Each row is a point on a landscape with many valleys, with its height.
From any point a ball rolls to the lowest of the 2 points nearest to it. It stops when none of these is lower. Distance is the straight distance between rows; heights are no part of it.
zubo: 100  88  96 119 100  98 104  97 105  86 110  74 108  70 120  69 101  96  90  93 102  72 120 117 117  91  98  89 131  87 106 110 104 126  81  58  94 107  78  83 100  88 103 107  87  (h 57.5)
rogi:  83  97  87  97 107 104 120 117  97 115 118  93  99  94 100  89  97  86  89 108 105  66  88  94  95 119  90  88  93  80 114  97 102  85 109 100  89  92 111  99  97 131 106 111 108  (h 41.3)
Tizen: 102 105 103  95 110  85 101 118  98 105  82  92  85 131 103 110 103 104 114  98 100 120  87  94  90 104 116 128  77  95  95  92 103  85 109 114  95 110 131 101 103  86 110  86 106  (h 45.0)
muti:  88  73 105 109 100 105  92  87  89  79 101  82 115 121  96 111  86  98 102  92 103 151 108  89 121 100 115 107 110  97  84  88  76  92 108  96 107  96  88 120 106 106 107  99  94  (h 46.6)
manis:  85  69 116 108  97 123 106  70  92  90  98  90 123 110  86 102  94  90  84 103  97 126 100  85 133 106 119  83 114  95  80  91  87  78 100  96 118  84  88 102  91 135 101 109  86  (h 10.9)
sopi: 100 106 101  99 107  94  95 140 139 125 122  94  73  80 114  92  96 115 123 102  91  50  92  91  70 124  84 101 118  84 109  89 124  89 110 118  82  95 131  95 109  93  90 106 107  (h 44.1)
Zil:  79  68  91 114 101  99  82 107  95  89 101  67 114 120 105 103  88  99 109  97  96 151 117  98 117 112 108 114 105  95  83  82  69  94 112 104 101  97 112 129 108 118 101  97  94  (h 50.8)
zugip:  91  88  78 124 100  92  84 106  95  87 110  58 124  97 117  88  91 102 106  98 104 119 119 117 122 117 110 108 123  81  98  90  73 101 108  80  88 117 114 104 100 105  93  95  84  (h 60.7)
gapi: 102 110  98 102  98 100 119  91  95  99 101 118 100  73 103  84 106  88  78  94 103  69 110 111 101  83  85  77 107 106 118 118 102 128  82  76  97  97  58  81  86  90 101 102  99  (h 47.8)
netev:  94  97 120  79 113 107 120 107 111 118 110 113  85  94  85  92  82  86  85 103  97  84  98  88 101  96  96  86 101  93 124 107 114  92 103  97 112 101  88  90  99 104 102 113 109  (h 59.1)
mobud: 122 108  92 106  99  90  90  83  80  84  71 103 110 124 113 124 118 116 120 101  99 125 100 102  92  82 118 124  84 127  78  97  96 102  99 116  88 112 101 105  92  77  89  84 100  (h 39.6)
Batib:  97  80 109 110 104 111 103  81  74  75  89  88 112 124  93 102  91  99  84  91 105 141 106  90 119  85 119 106 115 102  82  99  72  97 100  82 112  99  82 110  87 103 105  88  93  (h 41.6)
tem: 121 108  94 105  98  80  74 108 101  86  89  84  80 109 115 101 108 119 118  88  94 105 105 105  90  92 114 127 104 107  95  96 105  98  89  92  94 119 114  92 108  61 101  99 102  (h 25.6)
votul: 124 117 108  91  93 111 130  70  61  81  73 105 121 114  90 102 113 107  86 106 119 115  92 102  93  71 116  92 101 110  88 114 101  88  85 107 116 129  80  80  75  91  85  73 110  (h 38.1)
lis: 109 112  99  97  94  92  75 111 123 108 106 120 105  73  93 114 109 111 123 104  83 102 108 105  88 105  87 106  92 111  82  86 108 126  96 128  86  86 113 113 112  94  75 115 101  (h 18.4)
Ged:  95  98  77 115  99 106 101 107  96  95 103  80 115  87 113  83  99  97  99  99 108  89 113 114 110 112  92  94 110  88 103  97  90 100  99  87  79 110  96  95  93 111  91 104  95  (h 35.0)
nura:  88 113  75  94 109  90 108 119  81 108 102 108  68 110 114  96 105  87  94  97 111  92  86 109  84 106  80 101  81  97 129 104  94 100 106  88  87  98 116 102 109  93 126  89 111  (h 34.9)
vabu: 128 131 105  88 102  86  91  80 101  98  76 136  95 104 101 112 111 103 103 105  95 102  96 110  86  79  99 104  84 131 102 115 106 109  89 119  95 107  83  92  89  74  86  86 107  (h 25.2)
neve: 110  81 128 111 103 122 108  88 109  96  99  91 128  97  77  89  97 119  95 116 101 104  95  95 116 111 125  87 114  85  77 101 119  84  98 113 108  99 103  90  86 140  76 120  82  (h 38.6)
Nev:  99  89 122 101 101 107  93 100 126 112 120 110  99  64  84  89  96 100  89 107  83  84 111  97 107  99  92  86 108 105  97  99 116 117  88  91 114  82  81  97 105  98  93 123  97  (h 37.6)
Fes: 103  95 131  96 115 111 130 100 112 110 107  82 102 103  95  82  97 117  86 100 102  68  94  90  96 102 119  93 122  70  96 112 133  70  99 103 108 114 105  81  81 113  86 108  95  (h 55.8)
vuto:  99  70 117  88 103  96  86 114 110 101 106  81  81 121  86 100  81 106 107  92  94 143 101  80 105 107 110 121 100  99  94  92  95  94 108  96 123  96 115 113 114  85 108 113 106  (h 56.9)
Bem:  95  83 102 118  85 118  81  73 109  83 113 119 128  68  94 109  98  90  94 101  89 110 121 103 114  97  98  79 114 117  84  95  95 131  85  92  99  67  57 117 109 107  91 110  83  (h 39.1)
vavur:  92  89 109  94 104 100 110 100  84 100  94  93  98 130  96 101  91  95  93  94 101 136  98  90 108 102 116 117  97  97  95  98  86  87 112 100 112  97 107 113  90 102 110  99 102  (h 37.9)
felib: 100 133  69  98  99  85  83 111  82  94  77 115  80 120 121 117 119  97 124 100 111 110  93 114  91  92  97 108  70 126 105 106  94 110 100  97  93 106 116 100 105  73 114  74 107  (h 28.3)
Nusog:  92  99  86 111  93 106  92 112 105 105 110  91 123  89 103 100 104  99 111 119 101  85  95 106 104 121  86  95  94  93  92  84 106  97 107 114  78  92 125 104  92 134  80 111  95  (h 44.0)
purel: 112 128  81 104  97  80  71 109 103  84  71 114  78 116 117 121 114 108 132 101 101 115  98 107  91  89 111 126  73 128  95  98  99 113  96 105  87 109 129 107 110  65 106  88 105  (h 24.3)
nobib:  87  78 111  96 105  99  99 107  99  97 111  89  64 108  89  79  73  92  79  80 100 115 109  87 111  95 102 106 119  87 125  99  88  97  99  69 124  96  94 108 112  72 135 103 107  (h 24.1)
sudiz:  88  93 111  85 110 100 119 121 102 117 110  88  85 109  97  92  87  99  95 101  98  93  89  80  90 113 100 106 106  79 112  96 109  71 114 100 103 103 119  95  93 103 106 106 111  (h 39.2)
sena: 102 111  89 102  91 101 104  85  76  99  79 111 125 124 101 130 116  93 105 116 107 125  93  93  97  96 110 105  74 117  76  94  96  97 110 125  86  86 105 116  91 121  96  85  94  (h 18.3)
pogi:  82  61 118 107  94 130  86  65 102  76 106 102 117  95  96 108  89  83  85  96  98 129 121  90 122  93 107  88 123 112  84  94  78 110  97  79 120  81  54 121 105 116 111 107  82  (h 49.8)
Voziv: 104  96 138  82 110 112 128  97 120 116 106 101 107 110  78  84  85 110  83 108 103  82  86  76 103  96 114  86 110  76 111 112 137  63 106 122 121 107 102  83  87 125  88 109  99  (h 51.7)
gad:  81  92  85 111 110  94 108 124 102 108 110  80  85  85 123  81  98  90  97  86 105  53 104 104 100 113  81  87 115  75 134  96 100 104  99  69  89 109 102  91 111  94 112 105 100  (h 52.2)
Guget:  94 121 101  80 110  84 101 114  96 103  76 107  73 135 101 124  96 103 121 105 104 125  81  94  96  91 113 130  66 113  87 103 102  95 107 124 101 106 137 108 108  80 112  84 104  (h 47.4)
dor:  81  79  99 101 102  94  84 119 103 107 107  79  92 117  98 100  88  99 111  92  93 142 108  89 110 117 104 123 102  98  89  80  73 102 113 105 107  98 125 120 116 100 111 105 107  (h 54.0)
rok:  98  97  84 117 101 112 111  98  99 103 103  93 125  89 103  91 109 100  94 112 106  84  95 106 112 121  94  87 107  78  93  94 101  92 101 104  81 103 108  94  82 133  89 108  95  (h 40.0)
dasu:  89 100  87 111  98  94 106  95  75  98  80  98 117 137 113 129 110  97 105 115 114 142  96  98 103  98 115 117  78 110  82  88  83  89 107 125  91  94 117 122  97 122 101  75  95  (h 24.0)
fite: 107 129  74 107 100  88 109 103  67  86  83  80  80 104 123  83 114 102 103  78 119  78  93 113  85  91 103  99 105  99 116 107 105  93  90  70 107 139 102  75  98  70 124  78 100  (h 53.0)
Nuni: 139 107 100 116 107  84  75 101  99  87  95  81 100 110 108 104 117 133 125  93  95 100 104 105  82  94 122 129 107 105  76 102 110  95  88 104  92 138 116  88  96  67  82  97  94  (h 31.3)
demaz:  95 104 115  71 111  90 109 108 110 111  92 104  64 136  90 109  82  99 110  97  95 137  87  82  91  97 117 126  84  97 104 105  96  80 114 108 118 104 130 108 106  84 123  91 110  (h 51.6)
Dit:  85  97 114  69 102 102 106 111 127 129 117 125  84  86  76  96  82  82  88 102  88  80  99  83  94  98  84  85  94 100 126 100 105  99 108 102 120  82  84  96 116 106 112 123 114  (h 61.5)
nok: 112 121  79 103  93 109 126  71  57  92  99 119 107  95 101 101 120  81  73  99 114  81  91 118  98  73  87  72  97 110 110 127  89 117  93  78 104 104  59  87  88 105 105  75 103  (h 47.3)
zinuk: 106  89  96 132  95 105 101  88 103  79 109  77 126  62 115  75 102 111  93 107  96  77 120 119 124  92 104  83 136  86  95 112 109 128  74  71  94 116  74  90  89  98  84 108  74  (h 60.9)
des: 134 125  97 102  96  98  98  72  83  90  77 119 104 108 104 109 115 118 105  98 104  98 100 106  92  78 110 108  89 120  82 104 105 106  83 117  85 123  81  89  86  71  81  96  99  (h 30.5)
fomar:  85  86 112  91 110 104 112  98  85  95 105  92  73 123  84  81  83  89  78  80 113 120  94  89 109  87 101 106 110  89 126 105  76  93 101  72 119  95  88 106 100  91 130  96 114  (h 31.0)
sibor: 121 121 103  95  92  75  76  89 101  78  85 120  68 115 109 110  97 112 120  83  96 121  96 108  87  73 117 120  85 135 101 110  97 104  87  89 108 123 101  95 109  39 109  92 110  (h 12.2)
tagap: 112  95  89 122  89  88  75 105 105  93  94  99 117 110 115 122 106 114 121 100  92 126 109 107 102 102 103 121  97 116  79  84  90 115  94 115  83 103 111 117 107  93  79 101  97  (h 48.6)
Ruze:  95  74 105  99 105  89  87 112 102  92 111  87  74 104 105  89  84 101 103  81 100 120 113  96 107 101  96 116 107  99 113  96  88 100 100  75 108 100  95 112 116  67 126 104 107  (h 14.4)
rov:  77  68  95 113  88 117  90  71  95  76 100 104 131  94 104 115  92  88  87  99  95 130 113 100 127 101 106  85 114 105  84  91  86 107 100  90 107  81  68 112  99 129 102  95  84  (h 43.4)
bavu: 105 133  97  88 115  99 119 114 114 116  99 123  89  89 100  95 112 104 100 111 109  48  86 100  72  99  76  90  87  93 122 114 123  97  99 115  80 104  99  81  95 100  89  96 111  (h 42.9)
Fibe: 118  90 129  96 104  94  87 121 140 113 124  92  93  70  95  94 106 124 108 102  88  81  97  85  78 112 103 107 111  84  98  96 130 102 100 118  99  93 126 105 105  89  79 118 103  (h 38.4)
Kosab: 114 137  75  92 105  97 106 104  97 111  73 127 100 106 103 117 126  99 114 116 113  79  81 117  80 101  80  95  62 116  97 113 109 107 101 124  76 101 119  93  91  95  94  84 103  (h 36.6)
Fas: 113 137  70 106  99  98 123  97  79  93  88 100 103  83 112  89 126 106  99  95 119  51  96 118  84  89  84  89  97 100 113 127 114 108  82  82  82 118  81  72  92  91  99  85 106  (h 52.6)
tomod:  76  79  90 124  84 112  82  72  94  75 105  94 147  98 106 117  98  88 104 106  97 124 111 105 126 121 101  87 109 102  77  85  81 101 104 103  95  85  84 107 100 149  94  99  80  (h 36.5)
pidag:  90  72 100 121 105 100  98 130 121 105 126  59 107  78 106  77  86  99 103  97  92  81 111  94 109 126 103  91 125  65  97  85 100  86 111  95  87 111 120  95 106 122  92 116  95  (h 54.9)
Fonil: 132 123 107  99  98  99 117  72  74  87  75 109 113 122  97 113 112 111  96  99 108 118  92 101  91  74 119 107  93 126  85 109  97  98  85 111 100 126  85  88  83  77  86  79 105  (h 34.5)
vuk:  89  95 107  83 100 100 111 101  87 107  92 102  97 138  91 118  98 101 104 108 106 134  90  92 103  99 115 115  84  98  90  94  95  84 117 119 105  96 124 114  95 116 112  97 104  (h 33.3)
koz:  86  74 113 114 103 114 106 114 119 110 118  70 109  87  99  86  94 104  90 104  95  83 102  93 114 129 111  88 122  65  96  94 111  79 109  98 109 103 117  89  91 130  90 113  91  (h 51.2)
nakin:  82  65 103 114 107 125 107  74  85  77 108  80 119 106  92  95  86  85  86  93 104 123 114  94 137 101 119  89 123  82  99  93  82  90 105  73 116  99  86 105  91 128 112  98  85  (h 26.7)
Fotum:  88  91 129  66 112  97 122 101 114 115 105 109  75 114  79  97  69  93  84  92  96  98  98  76 101  99  98  99 100  92 122 108 111  77 111  99 128 106  99  86 103  97 109 104 110  (h 56.5)
kodun: 120 104 116  89 114  91  98 115 131 110 102 100  85 100  99 105  97 123 112 108  88  85  93  92  78 108 104 119 100  91  95 101 128  86 101 123  94 114 128  90 101  88  85 112 101  (h 29.9)
nizef: 112 112 116  96  94 100  69 103 136 114 112 120 117  50  80 106 111 121 116 108  79  84 102 102  80 111  85  94 101 109  90  85 113 125  92 136 102  78  98 111 106 101  67 117  97  (h 25.1)
zimom: 105 102 129  77 118 105 131 103 120 124  98 115  97  98  84  92  89 101  88 108 101  68  83  87  96 102  95  89  91  83 111 107 129  72 104 125 108 102 102  85  87 125  90 117 100  (h 48.0)
bomu:  84 107  85  91  91 102  98 100  82 103 102 118 103 112 106 117 106  79  92 106 104 120  93 113  99  97  89  95  78 113 100  96  81 111 112 107  93  75  97 122 104 111 117  89 107  (h 30.0)
Nutud: 114 113  91 104  91  86  79  90  87  89  74 123 100 131 118 129 113  99 115 104 101 134  95 102  89  84 107 120  81 144  77  95  87 111 100 118  85  97 102 119  96  80  88  88  97  (h 42.5)
Gulet: 107 120 109  71 114  95 123 108 119 120 101 121  88  96  97  94  91  98  92 114 100  52  87  93  82 101  91  87  89  93 123 113 124  85 107 121 100 110  97  79  98 110  92 101 110  (h 44.9)
peve: 104  95  82 117 105  90  90 110 100  96 102  81  98  99 118  84 100 104 107  92 102  90 107 114 103 111  94 107 118  90 102  95  97 100  95  84  86 121 109  95 100  87 100 101  94  (h 29.5)
suna: 101 117  94  84  99  95 106  95  81 106  84 122 103 123  98 116 111  89 100 112 107 122  87 101  96  92  89 101  72 115  99  99 100 100 111 115  95  85 106 112  95 112 106  85 108  (h 24.8)
Pemem:  98  78 127 116 101 123 108  96 124 105 114  81 115  80  84  88  99 109  93 112  96  89  94  82 121 122 112  91 118  76  86  97 125  79 101 114 114  89 114  94  91 141  79 125  87  (h 45.7)
velus: 136 107  92 119 106  87  82  85  82  82  72  96 104 116 104 113 122 124 123  98 101 112  99 108  94  84 128 133  95 122  69 100 107  97  89 118  92 132 105  95  94  75  79  90  94  (h 36.1)
rukel:  84  67 124  83  98 107  89  99 110 109 109  88 100 113  77 110  85  98 105  93  86 142 106  77 110 101 107 113  99 107  83  87  81  91 118  98 134  76 105 129 116  98 113 114 107  (h 60.2)
rimit:  78  94  76 114  76 119  91  74  87  88 105 104 138  98 113 118 106  79 101 108  97 121 113 118 114 116  87  79  93 104  88  88  79 107 107 104  85  77  81 119 105 145 100  92  93  (h 29.4)
goni:  94 117  90  90  90 107 103 100  95 114 105 124 109  88  95 103 110  82  96 112 103  89  95 117 101 106  81  87  79 111  99  97 107 112 100 110  82  83  98 102  95 128  94 101 107  (h 39.3)
ped:  99  83  82 122  96  80  77 111  91  80 109  61 111 112 125  85  89 113 112  91 106 129 125 114 122 100 105 117 129  89  97  89  69 100 101  74  96 123 115 112 111  88 114  91  84  (h 63.1)
gaso: 123 113 120  85 111  86  90 113 120 108  93 113  78 112  99 115  99 113 116 109  91 106  93  98  85  96 111 121  85 105  92 102 119  89 106 128  99 112 127  95 103  81  91 105 102  (h 25.5)
lek: 114 123  97  94  94 110 135  69  57  92  89 118 110 112  97 104 117  85  68 105 109 100  90 112  92  74  99  77  94 111 109 123  94 100  91  93 120 102  58  87  84 104 102  71 109  (h 44.3)
rir: 112 138  62 111  95  96 118 100  53  86  89  87  91 105 118  93 130 102  95  84 118  76  88 120  82  87  89  86  91 100 122 115  96 103  87  73 103 129  84  81 101  86 128  67 104  (h 51.4)
badi: 113 129  96  80 113  94 113 112 120 121  92 128  88  98 101 107 104 110 117 117 103  55  79 100  78 107  80 103  77 100 107 110 128  88 106 131  81 104 127  89  97  97  92  91 110  (h 41.0)
Revud: 102 119 100  83 107  93 124  95  77 100  95 105  75 109  99  86  94  88  79  81 113  87  91  97  90  77  96  92  99 100 132 116  93  95  93  71 124 113  79  76  97  76 114  81 112  (h 39.7)
Mored:  91 109 100  91 112  96 119  99  74  97  95  94  66 123  96  86  91  92  76  82 113 105  87 100  86  81 102  96 105  94 134 113  81  90 102  67 122 108  88  94 102  87 135  78 118  (h 36.3)
pidiv:  75  90  97 110  80 130  94  89 111 105 124 104 124  57  86  95  98  74 103 110  85  77 105  94 121 119  88  75  96  83  93  81  92 107 110 110 103  63  96  99 113 149  97 125  98  (h 55.7)
lor: 111 100 100 104  99  93 102  95 100  93  97 104  87  88 106  89 104  99  84  88 102  89 107 112  98  90  94  99 116 104 110 107 104 110  87  77 104 110  80  91  95  75 102 106 102  (h 76.2)
sote:  97  95  98 114  87 116  90  74  95  80 100 109 125  84 114 107 104  89  94 101  98 105 116 115 118  94  89  87 114 112  85 106  89 125  85  82  89  91  60 109  94 111  95  99  88  (h 30.3)
rof:  96 104 109  64 108  88 105 110 109 109  85 114  73 127  85 120  97  94 113 110  99 131  87  87  99  92 111 125  71 117  93  99 103  99 113 124 114 100 117 114 107  87 112  94 113  (h 49.4)
fus:  89  97  87 112 106  96 113 113 100  96 111  72 102  82 118  74 102  97  93  83 105  64 115 108 108 103  96  87 127  72 121  99  99 106  85  56  91 121  92  85 102  91 114 105  90  (h 54.5)
muta: 113 103  84 115  94  85  66  96  92  92  80 125 114 116 120 132 113 116 121 100  94 120 102 107  90  95 104 123  88 133  76  92  87 120  89 122  69 102 100 121 103  85  76  94  92  (h 45.6)
lodu: 134 110 130  85 107  86  87  94 128 113  99 126  94 106  86 118 101 116 110 110  87 113  98  99  91  84 112 117  87 116  92 104 118 100  96 132 105 105 102 100 102  88  84 107  97  (h 19.3)
Bifi: 104 126  87  88 109  95 111 111 105 113  85 126 103 104 100 107 110 105 117 123 108  79  84 108  83 108  82 102  69 101  93 102 121 101 105 136  77  96 119  96  96 111  89  98 101  (h 38.9)
nos:  99  63 131  89  97 114  82  91 117 101 112  96 102  95  68 105  80  94  98  90  88 134 113  81 109  92 111  99 112 106  98  94  90 108 108  86 135  78  85 121 120  94 114 118 103  (h 59.4)
Kosi: 113  98 130 102 121  99 122 112 117 107 108  69  97 106 110  76  94 124  92  97 102  56  98  79  83 106 121  98 132  75 105 109 140  69 100  99 110 119 104  77  89  90  89 107 100  (h 58.6)
zozer: 101  74 118 112  98 116 101  71 103  87 101  85 128 107  82  99  95 107  90 110  96 127 104  90 129 103 128  97 115  91  74  97 106  81  92 106 112  96  91 104  80 135  79 114  82  (h 27.4)
fabev:  96 116  87  97  86 107  85 102 114 109 103 128 124  77  81 107 109 101 111 109  97  78 102 109  86 114  70  89  85 114  82  89 103 123  95 131  76  74 102 106 101 123  77 114  95  (h 46.5)
Pusen:  98 119  77 108  85 108  96  89  98 103  95 127 125  85  98 118 114  96 100 110 101  91 101 119  94 111  68  87  83 118  91  99  96 124  98 119  65  74  88 113  90 120  87 100 100  (h 43.1)
tep:  99  88  94 111  99  90  84 113 107  94 102  85  82  96 110  87  92 103 110  84 101 113 109 112 109 105  99 118 115  96 108  97  98 106  92  76  97 109 110 103 108  70 111  96  97  (h 22.9)
Dun: 103  74  94 110 103  92  85  93  91  79  99  67 104 113 113  88  86 107 100  79 106 133 119 101 121  91 112 115 130  88  98 100  72 100  99  65 112 117  95 109 109  79 111  92  87  (h 65.6)
fim:  88  96  92 103  85 117  98  89  91  94 103 107 121  90 108 106 109  88  95 101  99 112 106 106 111 103  93  88 102 105  93  95  85 110  99  96  84  84  84 119  98 122  94 100  97  (h 20.9)
Dubon: 114 139  75 102  95  98 123  86  55  94  90 107  98 105 112  91 122  96  76  95 120  84  90 116  79  76  90  78  91 107 120 126  97 109  88  78 108 111  70  78  94  87 117  68 110  (h 49.7)
dib: 103 134  65 106  92  94  92 111  82 103  77 120 106 114 118 119 129  99 115 116 114  93  87 119  88 105  88 103  71 115 100 106 107 118 102 114  74 101 124 100  98  99 102  78 107  (h 34.4)
sav:  96  98  97  97 106  88  97 106  93 100  92  92  74 124 101 101  97  95 107  94 100 134  96  97 102 106 111 122  92 102 103 101  93  93 104  95  97 102 114 107  97  83 113  95 104  (h 42.1)
Vibo:  94 132  70  96 102  86 100 115  84 106  83 110  87 119 118 113 114  89 110 104 114  94  83 114  86 104  87 106  70 107 109 112  96 102 104  98  81 103 121  97 107  95 118  84 105  (h 31.6)
duk:  79  77 123  65  99 111 103 111 122 126 120 117  84  80  75  92  74  80  93  90  82 105 102  85 103  95  93  88  92 104 118  97  89 105 115  98 133  71  95 109 127 100 117 128 118  (h 63.8)
kidib: 118 128  99  88  91  84  83  91  98  93  79 130  76 108 113 114 103  99 109  93  97 113  93 102  90  83 103 113  84 140 106 112 104 115  91 107 100 109  95  99 104  56 100  92 110  (h 19.6)
mopup: 109 132  79 102 102  94 119  96  84  90  92  91  86  90 125  83 117 106  98  80 111  54 102 111  89  90  92  97 106  94 123 114 111  98  81  74  94 125  84  77  94  78 121  90 105  (h 54.1)
kupo: 107  82 118 116 103 107 111  86  94  88 100  71 104  94  93  80  92 107  81  92  93 100 118  93 114  85 123  94 139  86  97 115 106 104  79  62 123 113  79  88  87  84  98 104  85  (h 71.6)
rabam:  99  98 111 103  95 113 105  88 113  95 110 114 104  66  94  84  98  90  83 105  97  80 111 105 111  92  94  78 106 105 105 114 105 124  83  90 102  88  68  85  95  96  93 114  93  (h 43.5)
Pek:  85  90  92 117  78 128  99  75 103  97 114 107 128  76  93 102 106  86  91 114  95  86 103  98 122 120  94  75  96  92  87  93 100 104 102 113  96  70  89  93  96 159  89 115  87  (h 58.9)
zus:  94 106  84 102  99  90 101 125 110 114 112  98  84  86 114  86 106 100 100  90 102  55  95 106  97 111  82  94 107  88 124 100 110 106  96  90  85 104 107  89 103  93 102 108 107  (h 50.0)
gurol:  86 110  92  85  89 112 104  91  93 118 102 127 105  99  86 116 100  74  88 111 102 106  97 105  98 101  76  84  73 114 100 100  83 115 107 114  91  69  85 112 104 127 109 102 107  (h 35.1)
vukog:  87 109  89 102 102  85  91 142 128 112 114  94  66  83 122  95  94 109 118  96  97  55  93  92  76 124  85 100 108  91 120  92 114  96 112  98  78 106 136  97 120  77 104 103 106  (h 46.0)
led:  94 105  83 101 103  87  91 126 113 110 108  99  74  91 116  97 103 102 114  97 100  79  96  97  86 110  84 107 101  91 110  91 101 102 105  91  85 104 120  96 111  85 107 103 108  (h 47.9)
fofa: 123 124 101  88  91 105 133  62  60  87  77 124 120 113  93 111 120  99  78 110 116 103  91 107  95  68  99  81  91 122  92 127  95 103  91 111 117 124  66  83  80  94  85  62 111  (h 41.2)
seme:  88  58 125 107  95 122  82  85 108  91 114  96 117  94  84 100  83  88  93  97  96 125 112  90 125  97 113  90 121  99  94  90  84 108  96  80 127  80  72 121 111 101 112 114  91  (h 55.1)
vene: 107 100 118 100 100 101  82 104 132 115 122 118 112  47  80  87 101 110  98 107  84  72 110 101  89 108  86  91 111 101 107  95 120 131  90 114 106  78  91  99 103  98  77 121  96  (h 31.2)
gipup: 107  87 117 108 104  94  97 100 100  98 110  86  90  88  98  82  87 105  86  89  94 100 120 103 115  88 107  92 127  92 111 111 110 114  83  67 115 106  79  92 100  72 105 102  95  (h 74.2)
muf:  92  77  88 118 104  97  89 123 111  99 116  58 116  90 109  80  88 102 107 101  98 103 120 109 115 128 106 105 128  72  99  88  85  88 115  93  94 119 126 103 101 114  90 102  91  (h 57.9)
pegu:  86 112 100  94  82 111  89 103 121 119 114 130 115  61  75 102 105  94 112 107  80  83  93 106  99 111  73  89  81 108  89  86  99 121 109 135  97  62 106 107 109 134  86 119 100  (h 49.5)
Til:  79  93 101  95 111  92 107 118  98 104 116  92  60 113 110  84  77  94  87  79 104  97  99  90  99  97  91 107 108  90 138 103  90  95 103  71 110 106 107  98 117  73 135 102 113  (h 30.9)
kel:  94  81 132  76  92 115  91  97 128 116 116 113 101  66  71  98  81  84  90  95  73  98 109  84 102  90  87  88 100 108 112  97  97 118 101  93 132  61  77 106 128  93 106 125 112  (h 66.2)
zova:  87  97 105 103  81 123  91  92 124 111 116 117 123  61  77  94  93  90 111 107  82  91  97 101 103 111  88  80  80  93  85  78  92 106 115 121 114  56 101 108 116 143  91 127  98  (h 52.7)
Lod: 100  70 113 114 106 103  96  91  93  83 106  69  99 107 101  80  92 105  88  81 106 116 118  96 125  87 117 100 140  80 101 107  88 101  93  59 125 110  82 101  93  82 113  97  85  (h 68.6)
kame:  88  89  82 123  89 103  92  91 100  83 105  84 133  94 103 104 106  97 103 113 102 119 114 114 118 121 102  94 111  96  82  89  82  95 113  98  82  95 103 102  91 136  87  98  89  (h 42.4)
kol:  94  83 102 109  96 114 111  86  85  88  98  85 105 111  94  91  88  92  86  87 107 126 105 105 123  95 109  97 117  91  99  99  85  95  98  77 112 102  78 106  87 108 111  95  95  (h 35.6)
zir: 104  88  89 119  88  94  80  99  94  92 101  86 133 106 106 109 102 108 112 107  95 125 113 109 109 117 110 107 104 108  75  86  89 105 100 108  82 104 106 118  95 116  84 104  93  (h 46.9)
bol: 114 123  94 100 101  82  80 105 101  94  71 100  69 117 115 112 108 113 125  85 101 112  94 108  87  88 116 125  81 122 104 109 101  97  94  97 100 126 120  94 105  55 103  87 107  (h 19.5)
nage: 104 100 116  93 104  95  97 126 141 118 124  96  94  70  99  97 102 126 103 109  88  56  95  93  79 116  89 101 113  89 103  98 127  92 108 128  96  91 121  96 102 107  85 119  97  (h 41.5)
bana:  90  87 124  67 114  99 117 112 105 111 105 106  68 126  78 105  77  91  96  95  98 123  91  77  97  98 111 110  91  91 112 103  99  73 114 103 117  99 113 102 103  98 115 101 111  (h 53.9)
Nin:  77  86 107  92 109 115 129 122 106 121 120  85  89 105 100  90  86  90  88 105  99  64  84  76  95 118  97  85 104  69 119  95 114  69 123  99  99 102 118  97 100 124 107 118 106  (h 43.3)
Lobid:  92 109  76 115  79 107  90 100 107 107 104 106 133  79  97 105 113 105 115 116  98  80 105 115  99 127  71  87  88 103  84  84 103 111 103 136  68  80 119 106  97 134  72 101  89  (h 47.2)
gel: 118 102 111  94  97  86  80 106 116 110 100 116  98  95  87 122  99 110 123 107  87 121 103  96  92  93  98 115  87 118  84  93 110 111  96 124  95  89 109 111 106  83  86 115 103  (h 10.5)
kof:  90 111  78 101 101 102 115 117  83 114 102 104  93  97 102  96 109  89  92 105 111  77  91 104  92 110  78  92  88  94 122  98  99  95 110  93  88  99 105  96 105 114 114  95 107  (h 38.0)
mor:  83  95  99  90 110  91 112 118  95 110 108  84  64 116 104  94  86  96  94  91 106  95  88  84  93 110 102 109  97  88 124  99 101  78 111  89 107 110 123 100 108  86 123 101 112  (h 35.3)
tozuk:  98 106  95  93 106  97 111 102  69  96  82  99  98 146 102 125 108  94 101 108 113 141  82  94  96  93 117 120  71 110  86  98  86  90 112 121 104  90 118 114  99 106 116  72 104  (h 28.6)
gudip: 129  90 137  85 110  83  85 119 138 112 110  96  88  89  86 107  96 126 113 108  84  95  95  87  77 102 119 116 103  94  98 100 128  93 107 122 110 106 122 103 110  91  83 117 100  (h 34.3)
Bon: 105 122  87 107 101 100 127  94  85 103  96 112 101  79 106  81 112  96  78 103 117  42 102 118  91  89  82  77 103 101 120 122 111 116  82  90  90 104  72  71  88 107  92  97 102  (h 50.7)

For each start below, name the point where the ball stops.
zus => gel
duk => sena
rir => sibor
gipup => manis
mopup => gel
rukel => manis
lor => gel
